Points on a hilly landscape, in no order, each with its height.
From any point a ball rolls to the lowest of the 5 points nearest to it. It stops when none of these is lower. Distance is the straight distance between rows; heights are no part of it.
Z938 h=344: [  4  33   9 -17  16   4  26 -24   3]
Z856 h=502: [-1 -9  6  7  4 -9  1 -1 -2]
Z351 h=461: [ -4  29   9  -6  18  -4  22 -28   0]
Z244 h=532: [  0 -20 -25   6 -22  14 -29  23  -3]
Z432 h=409: [ -7 -12 -25  11 -19  -4 -31  15  -2]
Z252 h=508: [-11  -4  -7  18 -10 -25 -15   1   0]
Z886 h=401: [  2 -13   5   3   1  -2   2   5  -3]
Z685 h=325: [ 11  35  11 -24  11  11  28 -19   9]
Z464 h=335: [ -7  14  12   7  19 -13  10 -20   0]
Z198 h=646: [ -8  -6   0  13  -3 -22  -8  -1  -3]
Z988 h=46: [-10  11   6  16  12 -21   1 -19   2]
Z108 h=259: [-13  -7 -14  16 -14 -21 -21   5  -2]
Z657 h=247: [ 12  -9  16 -16   2  15  11  11   2]
Z500 h=475: [ -2 -17  -5  11  -9 -10 -11  11  -4]
Z9 h=216: [  7  27  15 -16  15   9  24 -14   7]
Z382 h=613: [ -6  -8  -1  13  -6 -17  -9   4  -1]
Z781 h=447: [  4 -24 -26   2 -21  22 -28  25  -4]
Z156 h=426: [  9 -27  -9  -1 -13  16 -10  23  -5]
Z592 h=182: [ -3 -16 -14  13 -16  -5 -21  13  -2]
Z701 h=269: [ 10 -10  18 -13   4  11  12   7   3]
Z471 h=298: [ 14 -21   9 -10  -5  17   6  20  -1]
Z195 h=339: [  5 -11  13  -4   2   2   6   5   0]
Z855 h=444: [  4 -19  -4   1  -6   3  -3  16  -3]
Z814 h=372: [ 10   9  20 -15   8  11  18  -2   6]
Z554 h=413: [ -9  22   9   4  23 -13  13 -26   2]
Z447 h=470: [ -3  13  14  -1  17  -2  13 -16   3]
Z651 h=138: [  7 -29 -18  -1 -18  24 -21  25  -6]
Z179 h=384: [ 14  21  16 -24   6  17  25  -5   8]
Z277 h=333: [ -6   3  10  10  12 -16   5 -16   1]
Z739 h=124: [ -9 -11 -27   9 -22   3 -35  16  -2]
Z767 h=607: [ -8  -5   6  12   0 -14  -3  -3   0]
Z591 h=232: [-14  16   8  17  17 -24   5 -25  -1]
Z782 h=504: [-4  1 14  3  9 -6  7 -5  0]
Z491 h=371: [ -8 -13 -28   8 -23   8 -35  21  -1]
Z73 h=337: [  4  24  14 -11  19   2  23 -19   3]
Z747 h=309: [-14   7   6  20   7 -26  -4 -14   2]
Z168 h=410: [  6 -26 -19   2 -16  14 -16  22  -4]
Z942 h=363: [ 4 -1 13 -5  8  3  8  2  2]
Z644 h=388: [  7  42   5 -20  14   4  31 -26   3]
Z776 h=400: [  7 -25 -20   2 -20  16 -23  23  -4]
Z943 h=499: [ 0  6 15 -1 13 -6 11 -8  3]
Z78 h=457: [ -1 -19 -21   8 -20   5 -23  19  -2]
Z3 h=282: [ 20  46   0 -25   3  13  37 -25   8]
Z428 h=484: [-14  -4 -31   9 -24   1 -43  16   1]
Z892 h=445: [ 12 -29  -9  -7 -14  21  -8  27  -7]
Z481 h=468: [  3 -16   0   6  -5   1  -3  11  -2]
Z267 h=456: [  0  16  17  -6  15   0  17 -13   4]
Z493 h=443: [  5  10  17 -11  13   5  20  -8   3]
Z286 h=292: [  6 -15  11  -9   1   8   7  11  -2]
Z898 h=463: [ -3  39   4 -13  21  -1  25 -30   2]
Z859 h=472: [-12  32   3   4  24 -16  18 -37  -1]
Z250 h=442: [ -6  23   9   1  19  -8  17 -24   2]
Z40 h=368: [ 11 -27  -3  -7 -11  15  -4  22  -4]
Z540 h=512: [-17  -3 -27  11 -23 -10 -39  13  -2]
Z597 h=462: [  3 -21  -4   3 -10   2  -8  15  -4]

Call two points neighbours if one is among the 5 nearest of the other. Go from one point of each pair to the other, from neighbour to neighbour, staying as low as possible. Name the highest point that can't be avoided.
Z657, Z739 => Z78
Z657, Z988 => Z267
Z9, Z651 => Z156
Z9, Z657 => Z179

Where does a ball stop that starts at each point below?
Z855 => Z657
Z447 => Z988
Z493 => Z9
Z267 => Z9
Z244 => Z739
